Points on a hilly landscape, in no order, each with its height.
From any point a climber steps to the highest of the 2 points nearest to it. It stops when none of these is higher. Distance is the straight distance between rows; heights are no part of it.
muro: [ 57 154 154 150 133  86 115 204  94  81  61 143 132 131 134 144 145 107
 138 124 157 141 155 104 127 103 175 152 192 127  78 106  76 164 149  90
 111 134 130 104 157 214]  h=2.79
madup: [164 122  99 116 169  90 143  52 124 160 168 122 139 154  86  57 129 150
  91 122  83 167 142 119 131 152  50 153 117 103 186 129 180  69 131 140
 113 117  93 103 148 121]  h=2.40
Vurol: [146  97 119 147 128 175 103  85 123 164 169 123 110 116 133 131 136 140
 134 122 107  66  98 161 153 138 117 124 103 115 135 117 126 101 122 141
 119  85 131 157 147 104]  h=4.26
kun: [133 130 172 106 136 127 136 137 126 144 190 130 121 108  99 174 140 107
 124 133  96 102 156 159 107 133 154  53 171 101 176 136 181 157 205 177
 117 115 124  80 133  91]  h=5.03
lar: [ 77 121 153 125 128 107 140 187 148  98 102 130 115 114 117 172 160 130
 142 124 169 111 157 106 141 103 152 117 179 160 108 123 108 154 124 133
 132 157 115 111 130 147]  h=6.79
Far: [ 93 143 156 132 112 136 117 171 120 125  68 138 125 122 154 153 161 101
 146 159 115  79 143 124 174 125 187 152 149 128 103 101 101 162 162 128
 128 129 141 169 148 146]  h=2.80
Dom: [126 122 123 162 129 173  87 116  65 159 101  47  89 102 129 138  98 123
 104 138 132  96 151 126 130 144 145 165 141  80  93 118  66 138 172 103
 128 105 134 159 159 161]  h=3.63
pivu: [156 132 120 134 166  82 141  87 147 116 181 121 157 118 102 131 113 136
 117  93 166 177 111 135  87 147  80  56 142 128 141 141 172 108 120 170
 145 111 116  78 114 103]  h=1.32
Pes: [ 91 161 169  74 109  83 150 215 188 139 126 152 119 100 100 188 164 114
 172 148  92  96 158 135 137 132 177  96 183 146 172 144 154 153 141 166
 158 141 123  65 152 146]  h=5.28
zuvu: [ 91  98 103 178 139 129 129 120  73 101 130  89  94 166 109 122 131 130
  96  75 150 139 173 132 112  80 121 144 138 141 132 119 111 136 125  98
 110 163 129 150 108 153]  h=4.18
duni: [143 135  99 126 135 127 138 107 136  85 133 166 176 121 130  81 118 155
 136 104 171 160 103 124 106 113  70 120 104 146 101 123 142  83  59 112
 124 130 118 134 106 135]  h=6.50
lem: [152 128 126 103 104 102 129 185 194 160 123 124 106  90  71 143 132 160
 172 150 114 115 105 125 110 219 133 103 108 142 190 153 139 137 104 155
 183 118 128  92 162 129]  h=7.63
Buz: [146  98 172  95 135  96 141 198 162 137 127 142 107 125 118 148 160 123
 149 156  89 115 166  81 134 140 134 132 147 126 182 122 167 157 149 120
 118 124  76 123 136 132]  h=7.64
nep: [178  85 117 134 134 165 112  96 163 161 209  98 100 119 137 166  89 112
 120 102 165 149  78 144  93 147 116  73  93 156 113 150 123 105  95 148
 122 100 133 131  92  69]  h=4.22
tenu: [129 179 158 111 123 122 106 179 118 126 112 108 149  75 135 189 109 103
 133 132 185  41 127 127  99 135 163 129 165 124  76 134  84 108 121 112
 159 113 163  47 157 127]  h=2.36
temi: [116  90 150 132 169  77 148 127 122 130 143 129 125 193  60 119 109 135
  74  82 115 202 194  84 118 112  64 142 136 119 183 124 149 159 170 118
 125 137  80 112 109 153]  h=6.16
sov: [ 95 123 105 174 132 120 137 113  42  94  87 116 130 169 137  97 159 114
 102 108 117 142 178 134 121  76 155 169 133 113 133 104 130 128 141  86
  93 178 145 164 112 145]  h=4.58
Lafur: [117 149 134 108  91 138 126 134 160 117 105 143 122 122 154 151 174 130
 166 175 110  77 131 146 166 136 168  96 125 165 147 129 156 149 136 154
 135 153 157 148 113  99]  h=2.33
ziv: [108 124 126 114 132 105 158 151 174 108 129 119 117 118 108 155 144 147
 138 122 164 152 133 126 135 131 120  82 156 162 129 146 138 146 110 165
 168 150 118 109 119 115]  h=6.43
dereg: [149 116  98 121 150 132 157  48 129 160 141 108 106 162 109  78 124 149
 102 136  77 173 132 140 147 133  73 161 105 117 179 142 162  94 123 154
 130 142 104 145 126 114]  h=2.69
sof: [154 107 147 105 169  69 135 138 147 167 162 150 133 134  98  71 126 195
 146 127  98 125 123  73 120 159  73 168 122  99 167 122 155  93 109 106
 120 109  83 102 183 130]  h=2.24
deza: [124 109 108 142 161 112 138 102  84 163 167 152 147 134  98  76 137 153
 117  93  74 107 131 130 141 103  99 173 133  80 144  94 144  66 105 115
  86 106  98 135 173 143]  h=5.19
nim: [146  91 109 156 135 160 125 117 125 137 162  83  97 118 132 148  77 127
 108  98 188 147  99 124  97 112 117 112 117 147  81 135  84 113  92 120
 124 128 136 139 104 105]  h=4.73
Domu: [138 121 129 144 121 175  91 112 114  93 126 170 174 108 146 127 140 131
 144 114 186  77  98 121 105 126 116 122 105 126  82 106 116  91  90 102
  92  83 137 129 121 124]  h=3.82
Selug: [170 142  71  93 118 135 134  38 164 122 164 151 161 158 136  53 135 133
 113 159  78 155 106 158 142 174  53 118  87 154 169 151 197  94 135 145
 110 100 114 134 117 140]  h=1.81
Lusa: [131 163 100  96  75 183 126  97 153 106 105 155 152 116 221 110 120 125
 150 188  97 150  87 168 148 108 170  97  54 152 102 138 153 150 134 146
  99 180 188 162  76  89]  h=1.74
karuz: [ 92 147 112 159 129 103 152 118  52  90  92 114 157 121 138 111 150 110
 118 113 129 121 148 160 130  76 156 137 169  89  97 120 134 111 126 115
 119 163 141 130 140 142]  h=4.96
mefan: [128 151 132 139  80 196 103 105 106  83  81 186 177 151 179 129 160 128
 145 160 153 114 105 127 154 134 159 129  79 146  80 102 109 154 126 106
  87  94 164 164 101 126]  h=4.44
mor: [139 133 107 158 155 110 124  86  61 166 112  82 137 109 132  91  94 137
 110  90 123 127  98 140 114 128 124 184 138  54  83 113 103  61 114 114
 146 116 130 124 172 122]  h=2.91
rinul: [135 105 124 135 160 107 137 119 129 162 139 118 117 125 109  88 107 186
 132 103 126 128  99 109 131 148  93 171 121 101 122 116 117  91  92 120
 156 118 102 127 171 123]  h=2.49
pef: [143 179 156 106 105 157 111 164 103 134 106  85 140  99 144 188 120  93
 118 155 159  33 161 142 119 148 202 145 157 109  93 147  96 119 165 117
 157 135 176  78 155 105]  h=2.08
Kuf: [154 125 123 108 148 130 169 117 182 151 185  97 101 131 105 124  72 136
 110 114 131 230  93 122  99 179 108  74 109 141 150 168 130 154 125 181
 174 134 107 102 112  96]  h=5.07
runo: [147 116 161  98 123 121 123 130 160 131 153 112  99 130 117 164 160 123
 129 169  92 120 176 132 124 167 153  75 138 136 201 150 191 178 215 171
 122 146 124 114 115  93]  h=4.45
Kupiz: [ 98 183 132 103 109 126 137 189 139 135  66 137 147  93 131 145 135 116
 149 145 143  90 106 137 144 155 181 142 135 126 103 131  93 132 108 152
 202 121 158  96 169 151]  h=6.52
savab: [111 129 115 144 115 137 131  91 108 137 161 119 135 120 141 136 153 111
 146 147  80  57 133 186 155  79 136  97 136  98 152 115 170 108 157 150
 106 141 149 139 128  93]  h=3.88
mutap: [127 119 124 126 159  81 156 137 108 137 150 141 144 113 114  97 141 139
 143 111  78 114 134 132 138 103 107 137 167  73 150 109 166  84 106 128
 122 120  96 102 166 139]  h=5.75
rilo: [128 115 122 123 154 116 175 141 183 169 185 106 105 135  97 115  67 167
 124  90 132 210  69 117 127 152  93 104 113 133 115 156 101 135 100 161
 185 118 100 120 141 119]  h=5.40
dofe: [153 157 127  93  94  86 123 161 185  85 140 139 143  89 107 143 175 126
 173 168 148 112 147 102  78 187 129  64 156 172 183 159 182 140 128 137
 122 129 122  55 117 123]  h=2.90
sep: [111 133 102 115 128 138 159 174 160 161 140  84  97  97 128 124  67 145
 130 106 134 169  75 124 134 138 137 116 122 134  82 144  68 134  85 154
 190 131 122 128 145 131]  h=5.82
Tev: [142  89 143 119 154 124 137 116 127 145 156  75  78 138 112 160 136 118
 100 141  97 131 188 120 117 127 132 122 146 100 199 145 189 139 188 159
 123 160 105 113 122  80]  h=3.93
rolo: [171 147 121 123 128 141 118 142 110 149  99  83 136  93 153 132  75 122
 129 122 170 136  92 122  93 163 154 156 113  86  73 137 104  98 110 115
 183 120 169  97 151  83]  h=0.46
Pudam: [187 170 104 101 123 126 132 124 108 121  86 108 170  92 162 117  87 117
 145 135 146 173  99 138  75 170 162 153 106  71  90 142 156  73  93 116
 178 143 168  90 144  78]  h=0.54
lupa: [124  86 149 131 126 121 106 111 134 125 136 156 111 225  82 162 137 106
  75  96 115 167 213  96 142 112  72 138 112 165 195 135 154 186 185  94
  97 150 131 179  58 154]  h=5.83
fosan: [141 109 107 114 127 143 148  67 152 158 131 137 101 189 106  84 112 141
  98 126  77 200 140 138 170 129  66 163  93 153 162 146 133 143 120 138
 134 146 110 190  94 131]  h=2.99
Tugil: [154  88 155 142 129 153 100 133  77 133  84 131 130 158 133 102 140 139
 110 133 130 128 167  56 124 132 143 223 100  87 143  93 100 138 140  57
 109 111 111 163 140 128]  h=1.93
Gased: [130 137 152 130 140 111 110 168 121 131 132 130 144  76 135 154 118 115
 154 119 152  52 115 128 105 125 142 126 157  97 100 114 117  91 101 114
 139 101 133  79 161 126]  h=2.62
Reb: [151 109 122 115 126 116 137 105 156 110 141 181 152 163 108  98 151 139
 119 130 141 152 150 108 149 131  54 121 117 169 157 128 151 136 106 119
 120 114 107 144 104 144]  h=7.91
kife: [136 123 143 116 113 163 116 151 122 146 111  56  87  97 139 185 115 115
 115 142 148  52 156 129 125 145 185 142 146 113 113 150 111 131 148 129
 169 162 153 116 145  92]  h=1.75
Nuf: [112 112 173 100 127 103 134 205 158 109 107 148 116 123 134 173 176 114
 153 152 125 101 172  87 142 108 170 120 168 155 143 119 145 158 142 122
 105 153  96 132 114 131]  h=7.15
nale: [129 152 139 103  91 128 120 116 196  97 121 171 134 134 156 154 191 138
 167 180 125 108 138 125 162 147 132  70 117 210 157 140 175 166 146 152
 104 135 143 138  80 110]  h=2.52
kek: [ 94 114 184 128 119 128 117 149 172 111 146 203 131 151 119 184 190 115
 146 141 123 117 156 123 157  99 122  81 154 184 151 117 138 186 179 151
  68 110 112 136  99 132]  h=5.93
dera: [118 130  78 159 143 123 164  91 112 138 161 101 138 123 127  95  86 131
 117  76 130 186  69 168 119 101 103 117 126 117  77 134 104  82  73 139
 143 139 119 144 126 134]  h=5.74
Bibin: [129  97 149 135 115 170 101 142 110 146 147 131 107 103 141 154 149 113
 146 152  96  20 130 147 151 113 149 129 134 104 136 102 120 127 149 118
  93  86 128 133 152 120]  h=4.91
duzo: [184  86 115 130 148 167 111  62 142 159 201 135 126 152 111 132 108 143
  94 104 147 148 106 133 111 152  71  98  78 145 155 143 144 101 114 142
 108  93 127 133 102  85]  h=3.74
Zav: [120 119  81 144 121 167 156  80  99 133 136 113 110 145 141  80  98 119
  98 114 100 191  97 174 136  93 117 152  91 126 108 142 105 116  96 134
 122 163 129 179 106 120]  h=5.22
kaz: [132 149 156 115 115 134 119 156 140 138  78 175 135 118 159 119 174 118
 167 171  92  87 118 113 178 160 178 161 114 120 148 103 124 140 130 130
 143 107 121 176 153 137]  h=2.53
keti: [ 69 123 164 151 131 112 101 169 119  95 123 207 148 110 124 112 144 124
 157 127 172 106 106 109 119  86 122 154 149 133  96  90  75 118  95  85
  82  81 110  93 172 207]  h=2.02
Gabid: [138 125 105 166 136 126 104 118  94 126 141  76 127 102 141 152  79 116
 114  91 216 128  99 131  78 112 130 105 143 136  41 122  82 100  96 101
 122 122 158 114 109 120]  h=5.16
nugug: [143 157  91 118 124 126 154  83 140 131 157 102 133 104 130 124 121 114
 143 120 107 137  89 195 126 134 120  85 128 117 134 152 173  82  97 171
 157 140 138 129 125  95]  h=1.35
madu: [130  97 103 118 129 199 134 105 157 161 180  89  63 129 172 120  63  99
 107 135  92 193 106 140 136 107 144 148  77 126 127 167  80 158 107 155
 117 179 119 160  89  87]  h=5.41
vikal: [124 137 140 117 119 125 130  98 124 120 187 149 147 123 126 145 168 111
 141 156  90  92 155 164 134  94 127  54 152 119 175 119 202 141 195 165
  74 123 136  99 108  90]  h=4.43
fon: [113 140 127 143  97 172 102 102 107  78 109 175 166 121 164 132 172 120
 152 142 158  72 120 137 140 101 141 105 115 143 100 110 137 125 109 118
  81 116 142 142 102 123]  h=4.16
Sokit: [ 71 166 155 127 118 118 115 156 141  97  99 207 177  91 136 123 162 110
 168 145 153  98  87 132 140 107 142 137 149 116  97 105 105 102  85 129
 124  89 121  93 173 180]  h=2.11
ranov: [164  87 110 143 168 125 135  83 120 156 139  74  84 139 120 118  89 151
  99 113 140 162 126  99  94 120  88 165 107 109 146 139 139  83  94 125
 140 156 116 122 109  86]  h=6.51
mif: [164 123 112 116 168 116 140  79 134 192 131  59  79 110 138  98  59 154
 124 110 106 183  82 122  88 142 122 186 110  86 122 145 121  65  76 134
 167 155 123 110 134  80]  h=7.14
Temo: [177  96 140 120 126 157 107  88  96 129  94 159 133 171 146  95 142 137
 103 155 118 111 171  59 143 127 113 198  77 123 172 111 135 127 107  66
  95 128 125 178 100 125]  h=1.61
Fadet: [138 186 156 124 103 101 110 122 151  98  75 183 162 158 201 136 188 112
 172 188 105  99 129  96 185 117 191 122 115 158 140 103 151 160 157 123
  93 160 159 193  90 125]  h=4.98
vuv: [163 197 105 122 105 138 118 156 105 148 100  79 173 100 139 157  66  97
 117 136 167 146 103 151 110 163 152 133 135  88  31 152  72 108 145 123
 187  87 184  68 169 124]  h=0.64
lodol: [ 96 142 138 157 138  90 128 186  77  92  63 128 157 126 137 121 119 131
 137 125 163 143 136  91 120 120 156 165 166  79  73 106  88 147 137  86
 143 118 138  87 170 171]  h=2.65
mut: [144 143 128 104 139  96 145  80 157  96 145 172 169 160 104  83 144 120
  88 133 137 197 150 124 133 154  54  90 136 180 169 138 165 165 162 154
 130 109 102 117  92 151]  h=7.27
fazo: [122 156 122 135  78 151 117  80 146 105  92 168 158 157 203 115 153 142
 153 171 108 124 100 158 176  90 144 103  70 174 109 108 156 158 143 128
  90 166 178 193  75 120]  h=1.60
nar: [132 204 101 119 108 131 151 119 111 147 123  73 161  87 156 150  73  90
 113 109 130 124  87 200 115 121 172 117 142 107  59 163 109  85 101 149
 194 151 171 107 141 116]  h=0.97
Zadim: [128  92 128 158 160 112 141 102 114 149 178  63  90 138 102 167 114 121
 100  94 130 126 153 133 117 107 119 108 165  93 148 132 151 112 149 155
 137 131 116 109 135  96]  h=3.40
Kapid: [164 210  94  79  78 162 134 150 123 109  96 128 200  92 157 138  99  86
 148 137 131 167  97 173  90 159 188 122  96  90  68 166 141  84 112 141
 182 135 187  85 137  88]  h=0.67
foge: [174 110 130 124 134 149 100 125 149 125 155 147 143  98 131 133 131 142
 158 123 170  85  96 125  99 158 105 107 104 135 122 124 142  80  80 117
 125  98 127 124 126  95]  h=3.46
Negu: [126 109 165 116 163  85 148 132 137 104 144 158 150 163  82 129 142 126
  84 108 141 187 182  97 120 126  86  90 153 145 173 126 160 184 180 148
 119 124  87 107 106 144]  h=6.69
pozi: [149 145 137 100 109 106 124 135 195  88 136 173 151 116 125 124 188 129
 162 168 139 128 138 110 125 178 108  68 132 191 182 145 177 158 133 149
 112  98 105  95 107 132]  h=2.72
posup: [114 100  93 172 142 145 116  88  61 146 157 142 132 164  97  84 142 140
  88  82  88 103 158 133 140  85 102 176 103 105 160  99 122  84 117  83
  63 109 125 155 138 147]  h=4.48
mugaz: [ 80 125 125 178 113 145  91 121  82 111 129 187 135 181 132 104 174 113
 130  99 106  91 143 156 149  82 127 150 113 160 135  90  99 153 137  75
  58 103 141 180 112 200]  h=3.38
pab: [140 153 103  96  91 182 137 121 136 118  93 150 141 109 180  99 122 120
 145 167 100 147  91 161 154 145 165 127  73 135 105 131 126 135 110 147
 141 146 155 170 111  98]  h=1.90
goti: [135  89 169 110 167  67 140 199 151 144 152 175 138 122 112 103 123 169
 154 137 117 120 121  60 111 117  91 150 138 107 151 114 144 120 108  87
 114 101  80  87 166 148]  h=2.04
Mopab: [134 149  90 120 118 138 142  67 155 108 160 154 164 123 127  95 151 136
 144 137  98 140  95 184 147 131  81  74 109 143 148 141 187 103 119 170
 124 112 121 148 117 121]  h=1.56
voze: [132 108 105 157 127 198 113 101  97 170 127  36  63 114 137 132  63 125
  97 128 138 141 110 122 122 138 138 159 114 113  84 137  49 140 136 119
 136 118 129 174 132 141]  h=4.25
zas: [125 133 109 174 169  76 103 110  69 158 129  81 145  99 131 118  69 138
 119  80 161 108  85 134  98 122 110 152 148  79  55 107  82  75 112  94
 134  92 145 109 166 156]  h=2.55
legu: [160  95 111  85 125 183 141 128 194 157 181 110  70 122 151 120  80 116
 113 148  86 208 111 129 133 145 121 124  61 155 153 180 101 165 103 162
 131 167 108 143  89  83]  h=5.86
zudi: [144 139  98 149 127 161 126  63  61 147 106 105 143 115 154  94 120 117
 116 129 100 121  99 172 130 126 144 172 109  59 103 121 137  68 123 128
 134 127 150 157 151  99]  h=3.35
sesi: [103 137 118 148 121 141 127 137  92  93 106  87 122 110 135 156 115 130
 114 115 204 114 145 124 110 105 164 116 170 136  63 134  89 130 124 114
 134 162 158 114 124 130]  h=5.62
mitag: [ 51 137 139 157 127 113 113 177  97  99 106 134 102 132 121 140 154 100
 138 119 127 107 159 148 138  77 157 133 188 147  98 102  84 160 153 102
  78 128 118 143 143 212]  h=2.95
kisad: [137 135 134 100 106 160 128 184 139  97  74 133 138 108 147 153 126 136
 130 145 210 142 120  87 105 145 170 123 116 159  77 134  99 145 107 117
 155 151 155 109 113  92]  h=6.17
Vos: [143  90 147 104 121 149 107  66 150 165 127 144 103 225  69 141 104 116
  51 112 111 199 179  95 147 145  49 151  92 147 195 159 147 183 182 116
 125 136 127 181  57 143]  h=5.25
Dus: [169 140  84  90 132 106 131  34 145 131 164 136 158 181 113  34 140 109
  79 159  80 162 140 118 135 179  49 153 117 143 198 146 195 102 171 127
 104  94 105  97 123 143]  h=2.07
nuze: [ 70 134 143 174 120 122  92 168 104 110 107 167 104 174 138 129 167  95
 142 111  89 104 154 145 152  89 146 159 151 167 122  87  87 168 168  91
  66 120 126 196 126 219]  h=3.14
lipaf: [145 149 102  90 118 127 155 173 166 166 123  93 102  83 119 117  79 154
 153 117 111 148  82 132 112 172 150 132 103 121 123 153 102 114  79 156
 210 145 143 110 147 106]  h=6.21
Zugep: [173 115 168  94 131 123 116 127 158 118 143 125 117 119 110 142 156 121
 100 163 132 136 158 111  88 215 131  60 122 166 210 156 172 193 214 160
 118 125 111  89 113 113]  h=4.30
zugug: [122 150 157 137 120  86 120 135 158 109 117 192 141 166 163 140 187 107
 166 166  73 101 154 109 183  90 142 117 144 169 160 102 158 159 164 128
  73 150 125 193  93 141]  h=5.31
Fuvat: [156 104 165  93 138  71 138 210 181 150 130 125 109 100  90 138 143 154
 164 150  93 119 136  85 101 185 123 117 135 116 203 143 160 152 141 126
 155 121  88  76 166 134]  h=8.26
kuven: [179 112 143 106 146 127 134 110 165 133 157 106 111 128 100 135 115 137
  90 141 156 184 130 117  80 201 102  68 112 159 186 167 159 166 164 170
 150 127 110  92 110 100]  h=4.69
kovo: [111 151 115 134 100 159 127 146  98  68  76 137 158 127 147 137 137 127
 127 132 209 166 130 117 110 116 169 121 141 149  48 128  89 142 117 110
 121 145 162 118 110 118]  h=5.91
tig: [118 144  94 139 139  98 158 119 118  91 123 123 161 104 135 105 104 145
 129  90 170 172  92 138 103  98 105 113 140 124  75 129 131  90  63 132
 152 157 125 111 112 126]  h=6.13
voba: [150  82 130 136 174  99 146  95 122 138 142  82  95 163  89 119 110 150
  87 107 129 179 175  81 106 117  67 156 125 109 187 133 159 112 135 125
 131 154  96 104 111 107]  h=5.92
Gerat: [104 147 133 126 131  98 157 156  89 115 109 143 151  99 140 115 149 106
 148 133  93  89 140 146 143  80 158 134 176  82 121 107 150 108 113 122
 122 135 112 112 155 147]  h=5.32
Sogul: [129 129  97 159 116 179 115  79  81 143 128 100 123 115 146 118 114 119
 116 130 122  92  97 177 147 119 137 139 111 105  90 116  99 105 129 128
 120 111 153 168 138 120]  h=3.75
rufiz: [111 151 163  93 142  66 158 177 161 119 142 162 136 106 100 145 155 121
 147 135  92 153 156 138 127 138 139  70 191 124 176 134 178 167 168 179
 140 118  99  66 145 145]  h=5.66
dun: [127  96 115 125 117 162 132  93 142 143 109 122  75 196 122 115  98 128
  91 113 104 201 151 128 150 108  97 186  84 165 149 140 108 162 120 110
 129 179 122 207  69 136]  h=3.27
Kunas: [109 106 123 158 109 160 110 111 111 113  93 128  91 199 140 134 133 132
 108 108 122 142 162 132 150 104 129 165  97 176 126 116 103 177 146  95
 113 162 150 220  80 156]  h=3.57
pilug: [ 77 134 176 146 112 110 108 166 158 109 137 204 122 161 138 179 184 102
 166 139  87 109 149 124 164  66 150 114 170 190 134  95 127 173 178 128
  45 129 120 167  98 165]  h=5.63
muga: [130  79 156 134 149 115 128 169  94 136 102 116 113 132 123 110 128 145
 123 115 112 115 163  62 121 106 129 196 131  87 144  99 115 130 126  80
 119 127  86 138 146 140]  h=2.20
dero: [175 135 119 107 114 119 115 122 172 104 155 126 136  91 121 151 141 133
 160 140 161 109 122 134  82 174 115  66 129 156 155 153 181 104  99 142
 132 127 134  84 108  88]  h=3.13
Zemop: [117  94 101 152 115 219 125  92 119 158 145  60  49 150 157 127  70 124
  94 128 104 172 121 137 136 103 145 162  85 137 110 148  65 163 136 128
 114 159 126 197  97 127]  h=4.85
Sepu: [128 116 161 132 147  96 128 195  75 123  96 133 148 112 145 113 111 135
 137 137 123 116 137  64 107 106 163 184 160  50 104  92 112 124 130  69
 126 110 113  87 174 148]  h=2.46
mef: [ 94 118  98 161 115 169 122 128  91 101 109  88  80 181 132 112 108 128
  95  92 162 176 151 143 114 103 146 144 116 177  97 133  77 172 132  92
 120 167 138 188  88 167]  h=3.83
rateg: [111  98 165 132 116 157 113 144 148 128 165 168 118 127 123 175 176 120
 150 152 111  65 136 140 155 108 133  85 142 149 153 118 136 159 156 146
  82  91 120 123 124 115]  h=5.51
sinoz: [154 114 111 112 141 113 121 104 130 106 146 190 184 159 106  67 125 165
 116 119 172 136 136  74 112 128  47 154 100 146 136 122 144  91  67  67
 105 121 119 136 110 146]  h=7.12
vafaz: [ 85 115 131 173 167  98 107 156  99 144 113 105 106 123 105 101  79 178
 123 103 156 120 103 109 121 131 103 174 143  98  84 113  55 131 128  90
 133  95 111 126 190 208]  h=1.79
zepi: [132 108 133 149 157  93 128 141 104 150 150  76 107  99 119 154 104 127
 131  92 137  76 127 130 116 113 125 133 167  86 110 124 117  97 114 121
 149 120 126  93 156 121]  h=2.94
ruto: [126  87 164 132 119 127 113 126 160 111 142 157 122 191 121 177 169 123
 108 135 123 131 191 108 155 117 102  99 123 185 168 127 154 189 188 133
  86 146 122 171  73 124]  h=6.39
Dig: [151 177  93 115 130  97 150  92 133 151 146  78 143  85 139 138  87 106
 143  85 112 126  78 200 102 135 142 108 137 101 103 160 162  53  69 152
 189 150 145 112 133 106]  h=1.17
mezag: [102  92 140 162 151 108 129 142 118 113 176 166 140 139  89 127 143 140
 124  87 149 125 138 125 120  87  82 114 151 128 136 106 119 125 113 118
  92  91 100 104 135 156]  h=1.78
Pomit: [123 162 136  99  98 121 129 184 172 145 114 137 123  86  98 161 144 128
 174 146 120  61 113 152 132 172 161 112 127 136 161 141 129 126  94 163
 186 120 146  91 160 131]  h=7.04
dizil: [156 151 110 101 145  95 139 134 156 195 136  83 101  84 133  99  45 171
 156 100 104 164  56 121  92 177 137 163  94  94 101 150 104  80  74 133
 198 136 139 101 156  89]  h=6.64
fifid: [106 152 155 113 112 135 110 154 161 111  93 215 165 114 152 126 186 115
 179 167 129  81  99 117 168 144 152 134 114 147 128 102 119 125  90 128
 115  88 118 143 147 156]  h=2.30
gol: [101 121  87 186 115 159 112  79  64  97 140 153 154 160 126 100 153 127
 105  95 127 105 134 164 128  81 105 132 102 136 127 102 124 109 112  96
  73 118 148 165 103 148]  h=3.81
turuk: [115 121 114 156 143 115 137  89 130 100 178 156 163 135  94 132 146 138
 121  81 166 153 123 147 110  98  73  72 147 144 129 125 151 109 109 153
 106 102 110 107 109 129]  h=1.54
Vav: [121 118 141 147 115 162 116 134  77 129  73  93 109 127 149 133 137 107
 120 151 112  98 159 118 150 127 180 186 134  86 114 105 105 152 174 110
 132 135 139 164 150 123]  h=3.11
kopu: [139 203 105 108  86 168 131 129 106 119 101 101 180 102 157 157 106  91
 122 145 159 122 112 174 112 135 184 124 133 110  45 157 107 103 141 138
 171 131 190  94 141  95]  h=0.80
Nof: [ 65 135 113 160 120 124 149 134 135 149  98  99  94 137 120 133 137 120
 131 121  89 128 117 171 192 117 141 138 149 137 111 121  97 159 156 158
 157 135 114 199 149 171]  h=1.27
pokad: [ 94  88 169 141 156  78 127 209 120 119 132 180 130 127 115 114 118 153
 145 122 146 114 122  73 108  79 111 161 152 114 120  96 100 131 105  74
  92 101  92  93 162 182]  h=2.21
bugi: [ 84 126 115 164 141 123 136 135 106 153 109  81  99 106 107 117 106 137
 123 109 118 105 112 149 162 124 127 154 163  99  94 121  71 130 130 135
 154 109 111 144 180 190]  h=1.52
pur: [ 99 130 161 104 121 115 122 221 162 108  67 141 126 103 131 169 150 140
 148 145 199 101 128  66 119 141 159 128 141 163 103 132  93 151 107 125
 162 147 130  93 130 129]  h=6.47
sigo: [125 154 119 100  99 172 139 147 124 142  79  73  96 108 153 161 110 121
 119 162 138 107 140 151 142 141 204 148 124 122 106 151 109 140 151 151
 191 176 175 141 135  90]  h=1.87
safa: [135 135 117 109 110 153 143 129 145 139  85 106  97 116 150 127 134 130
 143 167 101 117 129 145 160 150 168 141 109 133 145 136 139 138 125 154
 171 165 145 166 130  96]  h=2.10
vuve: [102 150 140 104 129  94 168 140 168 124 147 112 119 122  97 165 146 131
 133 126 127 147 148 154 141 146 152  60 173 142 158 158 163 161 165 199
 180 156 125  95 136 109]  h=6.06
nafo: [173 114 123 122 153 138 113  58 126 132 193 164 163 147 102 108 134 126
  85 118 131 140 135 132 115 158  61  86  97 133 179 129 177 116 154 152
  94  78 116 110 107 110]  h=3.25
punus: [ 82  87 141 174 165  85 122 169 116 131 149 129 113 137  92 115 106 163
 128  88 152 118 120 109 119  95  89 155 153 122 115 104  85 133 117  92
 116 103  99 109 165 189]  h=2.01
vin: [127 171 148 135  82 152 104 124 126 106  56 180 173 159 194 144 176 110
 161 185 123 111 113 117 182 139 201 135  94 136 105 101 127 164 164 121
 110 119 175 181 112 112]  h=4.71

For each start below, name the point where the climber stops.
madup -> mutap
Zugep -> mif
fifid -> legu
Lafur -> kek
Nof -> legu
duzo -> Fuvat
rufiz -> Fuvat
fon -> kek
mor -> kek
vuv -> mutap
Kapid -> mutap
muga -> mutap
